Points on a hilly landscape, in no order, each with its height.
A ball rolls from a point to whichever of its 6 nearest points has the largest drop for the distance, and stops where none of them is lower. Distance is the straight distance between rows; heights are no part of it.
Miki: [-1.92  0.75 -1.72 -2.19 -0.65  2.90  0.83 -0.15  2.07 -0.53  0.18  1.60
  1.43  3.21 -1.61 -1.17 -1.08 -1.79  1.05 -1.95]  height 289
Zoke: [ 1.08  0.05  3.00  1.09 -2.46  0.38 -2.17  1.10 -0.05  1.31  0.08  1.48
 -1.37 -2.30  5.30 -1.53  2.69  2.73 -0.55  1.87]  height 103
mep: [-0.03  0.45  2.08  2.04  0.28  1.06  0.27  2.49 -3.23  1.76 -2.87 -0.41
  3.02 -2.94  3.43 -0.83  2.38 -0.67 -1.82  2.66]  height 223
Loma: [ 2.36 -0.03  1.01  0.54 -1.53 -1.51 -1.30 -2.43  1.08  0.34  1.60  1.57
 -4.51  1.12 -1.99  2.40 -0.54  1.20  1.15  0.69]  height 232
goret: [-1.89 -0.87 -0.82 -0.98  0.65  0.89  1.44  1.70 -0.36  1.15 -2.37  0.55
  6.89  1.92 -1.07 -1.94 -0.93 -1.64 -0.64 -0.81]  height 220
Duri: [-2.08  0.95 -1.25 -3.64 -2.91  1.39 -0.65  0.37  2.15  1.17  2.40  1.98
 -2.44  0.91  3.92 -2.44  2.56  1.39 -2.11 -1.70]  height 163
Ridi: [ 0.53 -0.64  1.95  1.78 -0.88  0.03 -0.03  1.28 -0.54  1.41 -0.27  1.47
  2.97 -1.49  1.80 -1.37 -0.53 -0.23 -1.50  1.75]  height 154
vura: [-2.22  1.50 -2.13  1.04  0.84  1.08  1.00 -2.32  4.10 -0.93  3.64  0.79
 -2.99  2.77 -3.65  4.58 -0.92  0.42  2.67 -2.88]  height 365
pozig: [-1.23  1.49  2.96  0.38 -0.74  1.88 -0.49  2.68 -2.65  1.74 -2.53  1.35
  3.50 -0.73  4.80 -1.28  2.08 -0.76 -2.22  3.29]  height 172
sosut: [ 1.32 -0.31 -0.21  1.82 -0.85 -2.45 -0.83 -3.33  1.55 -0.69  1.67 -0.84
 -5.16 -0.65  0.17  2.33  0.82  2.43  1.30 -0.84]  height 566
Zozo: [ 0.38  0.49 -1.01  0.41 -0.22 -1.19  0.02 -2.48  2.83 -1.74  2.40  0.67
 -3.89  0.71 -2.05  3.30  0.07  1.35  1.80 -0.73]  height 67
Fite: [-1.03 -0.22 -1.68 -0.09  1.30  1.22  0.62  1.46  1.56 -1.10  0.36 -0.27
  3.45  2.23 -4.39  0.40 -1.33 -1.11  2.00 -1.45]  height 359
keli: [-0.36  0.72 -2.08  0.43  2.13  1.76  1.39 -0.53  2.31 -1.80  1.16  0.64
 -0.30  1.91 -4.73  3.50 -2.39 -1.34  1.46 -1.94]  height 338
taz: [ 2.15  0.03  0.36  2.05  0.73 -3.05 -0.13 -0.88 -1.04 -0.95 -0.73 -3.16
 -1.36 -1.73 -0.05  0.38 -1.31  1.81  1.14  0.92]  height 182
fira: [-3.46  0.43 -0.95  0.31  0.49  1.41  0.18  3.94 -1.83  1.40 -2.02 -0.34
  5.95 -0.71  1.73 -3.44  1.44 -2.16 -0.98  0.23]  height 272
nadu: [ 0.67 -1.01 -0.98  0.10  2.30  2.61  0.78  1.78 -0.61 -2.50 -1.48  0.79
  5.35  3.78 -5.70  2.38 -2.98 -2.45  2.38 -0.46]  height 449
lako: [-1.41 -0.18 -1.32 -0.33 -0.91  0.64  0.47  1.18  0.45  0.46 -0.84 -0.93
  1.77 -0.97  2.76 -1.50  1.04  0.10 -1.41 -0.59]  height 80
Komil: [ 2.42 -2.49  1.64  2.63  0.89 -4.50 -1.85 -3.16 -1.98 -0.56 -0.27 -1.84
 -8.95 -0.44 -3.37  3.38  1.37  1.07  0.98  1.44]  height 812
vita: [-0.18  0.58 -2.54  1.05 -0.60 -2.92  0.29 -1.35  1.24 -0.67  0.57 -2.93
 -2.92 -0.56  1.23 -0.26  0.55  1.50  1.71 -1.62]  height 269
velil: [-1.26 -0.21 -0.76 -1.53 -0.62  1.58  1.01  1.25  0.92  1.91 -0.43  3.15
  3.81  1.43  1.25 -2.13 -2.07 -1.47 -1.07  0.77]  height 82
mufi: [-1.02  1.35  0.92 -3.58 -2.20  1.85 -2.55  0.77  0.14  2.16  2.25  3.81
 -0.70 -0.70  4.87 -2.39  2.72  0.28 -3.53  1.64]  height 141
belub: [-2.71  0.89  0.57 -3.21 -0.38  2.63 -0.32  2.36 -2.36  1.43 -0.61  3.56
  4.42  0.29  2.62 -1.31  1.15 -3.19 -2.58  1.49]  height 205
manog: [ 1.08  0.86 -0.96  0.89  1.96  0.57  0.39 -0.58 -0.58 -1.10 -0.67 -2.10
  1.06  1.78 -2.96  0.96 -1.67 -0.58  1.81 -1.92]  height 281
gelil: [-1.00  0.32 -1.78  0.17  3.62 -0.22  1.31 -0.10 -0.39 -2.26 -0.76 -4.43
  1.04  0.41 -3.37  0.46 -0.27 -1.15  2.63 -2.53]  height 248
dis: [ 2.66 -2.59  1.24  0.76  1.40 -1.62 -1.28 -1.34 -2.23 -1.57 -0.59 -1.22
 -4.44 -1.00 -3.00  4.31 -2.26 -1.20  0.43  3.02]  height 255
tav: [-1.05  1.06 -2.20  0.95  3.70  0.12  1.88  0.11  2.32 -2.36  1.07 -1.58
 -1.48  1.39 -5.51  2.76 -1.39 -1.76  1.68 -2.98]  height 290
mot: [ 1.18  0.20 -0.29  0.70 -2.23 -1.41 -2.88 -3.44  1.59  1.69  2.00  1.05
 -4.04 -0.71  2.38  0.09  0.45  2.64  0.37  0.41]  height 145
nubi: [ 2.44 -1.61  0.94 -0.48  1.77 -1.71  0.32 -1.46 -0.81 -1.73 -1.50 -2.01
 -2.06 -0.40 -4.22  3.50 -2.80 -1.04 -0.08  1.40]  height 243
Livu: [ 4.09 -0.30  4.30  1.17 -0.84 -1.45 -1.32 -0.43 -1.21  2.40  0.19  1.58
 -0.69 -1.98  0.42  0.72 -1.90  2.15 -0.54  3.15]  height 76
tozeg: [ 0.80 -0.14  2.99  0.93 -2.05  1.31 -2.61  1.15 -0.75  2.53 -0.01  3.87
  1.07 -1.42  4.30 -1.48  2.54  1.46 -3.77  3.53]  height 120
Sula: [-0.55  0.73  0.50  0.28 -2.54 -0.91 -0.20  0.21  1.34  0.58  0.00  0.85
 -1.22 -1.38  3.06 -1.37  2.26  2.37 -0.51  0.25]  height 81
Labo: [-1.28 -0.10  1.01  0.87  1.38  1.38  1.59  3.68 -1.78  1.34 -1.60 -0.66
  5.65 -1.21  0.91 -1.54  0.26 -1.42 -0.34  0.70]  height 244
Bos: [ 1.26  1.17  3.58  2.65 -0.53  0.28 -0.36  1.40 -2.99  2.39 -1.78  0.08
  0.80 -2.77  3.28 -2.71  2.79  1.73 -2.15  3.95]  height 153
zanu: [ 1.82 -0.18 -0.57  1.85 -1.00 -4.39 -1.48 -3.29 -1.64 -0.56  1.78 -3.18
 -6.34 -1.42 -0.59  1.47  1.61  2.56  1.56 -0.96]  height 538
Sini: [-2.47  1.37  1.47 -1.43 -0.91  2.50 -0.10  2.21 -0.39  0.97 -0.73  1.14
  1.52 -1.00  5.43 -2.86  3.64 -0.04 -2.33  0.33]  height 181
kipeb: [ 0.65 -0.89 -0.54  0.96  2.11  1.40  1.25  1.87 -1.99 -1.49 -2.66 -2.21
  3.46  1.39 -5.38  1.77 -2.62 -2.28  2.41 -1.36]  height 350
donuk: [ 1.39 -0.26  0.57  0.54  0.59  1.28  0.54 -0.78  0.34  0.06 -0.08  2.47
  2.24  2.44 -2.81  1.12 -3.02 -1.02  1.34  0.83]  height 208
moger: [-0.77  0.26 -1.72  1.85  2.83 -2.54  0.70 -1.32  1.35 -2.51 -0.20 -3.44
 -4.28 -0.36 -1.53  2.45  0.66  1.29  2.69 -1.81]  height 339
fos: [-2.77  0.33 -1.95  1.51 -0.47  0.73  0.80  1.81  1.20 -0.63  0.48 -2.55
  1.81 -1.01  1.84 -2.34  1.52  0.59  0.25 -2.22]  height 138
zotof: [ 2.39 -0.54  0.94  1.27  0.09 -1.00 -0.62 -2.28  1.53 -0.18  1.56  0.42
 -1.91  1.35 -2.73  3.25 -1.03  0.60  1.20  1.43]  height 274
zasa: [ 4.15 -0.25  0.67  1.05 -0.30 -3.42 -0.99 -1.83 -0.82  0.01  0.25 -1.17
 -3.75 -1.25 -0.51  0.46 -1.32  2.45  0.89  0.89]  height 86
raru: [ 3.37 -0.63  1.77  0.70  0.07  0.23 -0.96 -1.66 -0.66  2.14 -0.36  2.38
  1.82  0.65 -0.35  0.79 -3.36 -0.18  0.45  3.26]  height 130
sevog: [ 1.45  0.23 -0.20  0.09  1.01 -1.36  0.84 -1.48  0.29 -1.45 -0.62 -1.48
 -1.81  0.21 -2.34  0.95  0.25  0.12  1.12 -0.36]  height 201
Vas: [ 2.11  0.55  1.71  0.53 -0.90 -1.27 -0.60 -1.11  1.24  0.62  0.68  1.87
 -0.89  0.18  1.39 -0.69 -0.61  2.06 -0.54  1.16]  height 49
bipo: [-2.87  0.55 -3.43 -4.81 -2.56  1.80  0.32 -0.93  2.44 -0.58  1.65  1.33
  0.64  2.94  0.48 -2.73 -0.13 -1.79 -1.85 -2.92]  height 306
Zulod: [-0.51  0.06 -0.72  1.18  3.40  1.81  0.65  1.60 -0.45 -3.06 -0.08 -0.82
  1.00  1.97 -5.76  3.10 -2.47 -2.54  1.53 -1.54]  height 392
lef: [-1.62 -0.35  0.60 -0.43 -2.79  0.61 -0.91  1.09  0.74 -0.13  1.05 -0.50
 -1.29 -1.94  6.54 -2.20  5.75  2.39 -1.77 -0.60]  height 121
Mita: [ 3.04 -1.72  0.86  1.41 -1.04 -4.97 -1.77 -2.65 -1.22 -0.07  1.27 -1.47
 -5.64 -2.66  1.17  0.09  1.25  2.73  1.15  0.30]  height 69
rize: [-3.57  1.49 -1.22 -5.56 -0.40  1.87 -0.55  2.82 -2.32  1.43 -0.03  4.12
  4.42  0.92  2.10 -2.47  0.64 -3.52 -3.10 -1.53]  height 320
sos: [ 5.40 -2.10  3.17  0.92  0.36 -1.67 -0.34 -2.47 -2.77  0.31 -0.56  0.43
 -3.20 -0.14 -2.73  3.67 -1.96 -0.03 -1.17  4.10]  height 155
fop: [-4.11  0.20 -2.14 -0.69  0.41  1.44  0.38  1.96  1.66 -0.54  0.86 -1.13
  2.27  0.84  0.46 -2.33  0.17 -1.09  0.42 -3.21]  height 191
pazo: [-2.97  0.06 -2.16  0.19  0.92  0.60  1.65  1.87 -0.60  0.20 -1.35 -2.15
  5.22  0.42 -0.64 -2.39 -0.41 -1.95  0.41 -2.53]  height 202
numu: [ 4.34 -4.37  2.10  0.72  1.23 -2.11 -0.02 -0.79 -4.18  0.67 -3.93 -3.10
 -4.01 -2.53 -1.01  2.35 -1.01 -1.40  0.05  3.56]  height 247
gedot: [ 1.58 -1.26  0.63  0.56  3.95 -0.51  1.92  0.44 -2.19 -1.84 -2.71 -3.80
  0.29 -0.70 -3.40  2.10 -2.19 -3.14  1.11  0.44]  height 287
vizis: [-0.10  0.17 -0.12  0.28  0.53  0.79  1.16  0.71 -0.40  0.48 -2.21  0.16
  3.58  0.41 -1.39 -1.82 -1.35 -1.45 -0.34 -0.28]  height 219
metub: [ 5.17 -0.76  3.04  0.05  0.76 -1.35 -0.12 -1.98 -2.00 -0.31 -1.25 -0.11
  0.23 -0.14 -2.84  2.23 -3.64 -0.58  0.05  4.13]  height 148
ver: [ 3.22 -0.69  0.71  0.07  1.81  0.46  0.78 -0.46 -0.38 -1.73 -0.98  0.37
  1.46  1.35 -4.99  4.87 -3.28 -1.29  0.50  1.42]  height 240
Dunul: [-0.94  0.07  0.02  0.10 -0.34  0.79  1.49 -1.68  1.55  0.78 -0.28  0.15
  0.76  0.93 -0.20 -0.75 -1.49  0.40  0.08 -0.75]  height 140
Kubo: [-4.17  1.17 -1.52 -4.76 -1.71  1.34  0.34  2.13  0.40  1.57  0.42  1.93
  2.26  0.86  1.46 -3.51  1.86 -1.34 -2.63 -2.44]  height 300
tis: [-2.52 -0.20 -1.95 -2.54 -1.84  1.58  0.11  1.22  1.15  0.36  1.85  0.95
 -0.12 -0.41  4.01 -3.02  2.20  0.54 -1.10 -0.39]  height 152
seke: [-4.20  2.02 -1.86 -5.19 -1.08  1.50 -0.61  1.25  0.43 -0.44  3.80  2.94
  0.04  0.36  3.19 -3.23  0.73 -0.79 -2.04 -1.90]  height 187
vopi: [-2.59  0.63 -2.39 -2.46 -1.77  0.25  0.02 -0.69  2.38  0.45  1.74  2.30
 -1.13 -0.22  2.50 -1.78  0.52  0.21 -0.94 -1.95]  height 203
Bir: [-3.53  1.03 -0.71 -0.88 -1.53  1.75  0.28  3.35  0.49  0.03 -0.40 -1.30
  0.66 -1.67  4.70 -2.93  4.02  0.07 -1.72 -1.44]  height 177
Did: [-1.10  0.66 -1.78  1.38  0.80 -0.12  0.28 -1.12  2.22 -2.28  0.77 -2.32
 -1.12  1.48 -1.35  0.95  0.90  0.61  2.38 -3.56]  height 186
mitor: [-0.51 -0.73  0.24 -0.45 -0.87  0.97  0.50 -0.82  1.09  1.54 -0.09  1.21
  1.90 -1.04  1.44 -2.03 -0.60  1.24  0.08  0.33]  height 87
seb: [ 0.57  0.59 -1.24  0.55 -0.48 -1.11  1.06 -2.20  1.44 -1.00  1.79 -0.14
 -1.20  0.48 -0.24  0.41 -0.22  1.63  1.12 -1.59]  height 48
vibif: [ 0.90  0.18  1.35  2.41 -1.21 -1.93 -0.80  0.32 -0.20  0.47  0.32 -1.44
 -2.53 -2.41  3.48 -1.68  2.19  4.27 -0.06  0.36]  height 53

Where does a ball stop that starts at each point below?
dis | seb
gedot | seb
keli | seb
ver | seb

Two balls start at each pair of points below. Name the first point that both come to, or write -.
zanu / Zoke | vibif
Komil / sos | Vas
nadu / Labo | Vas
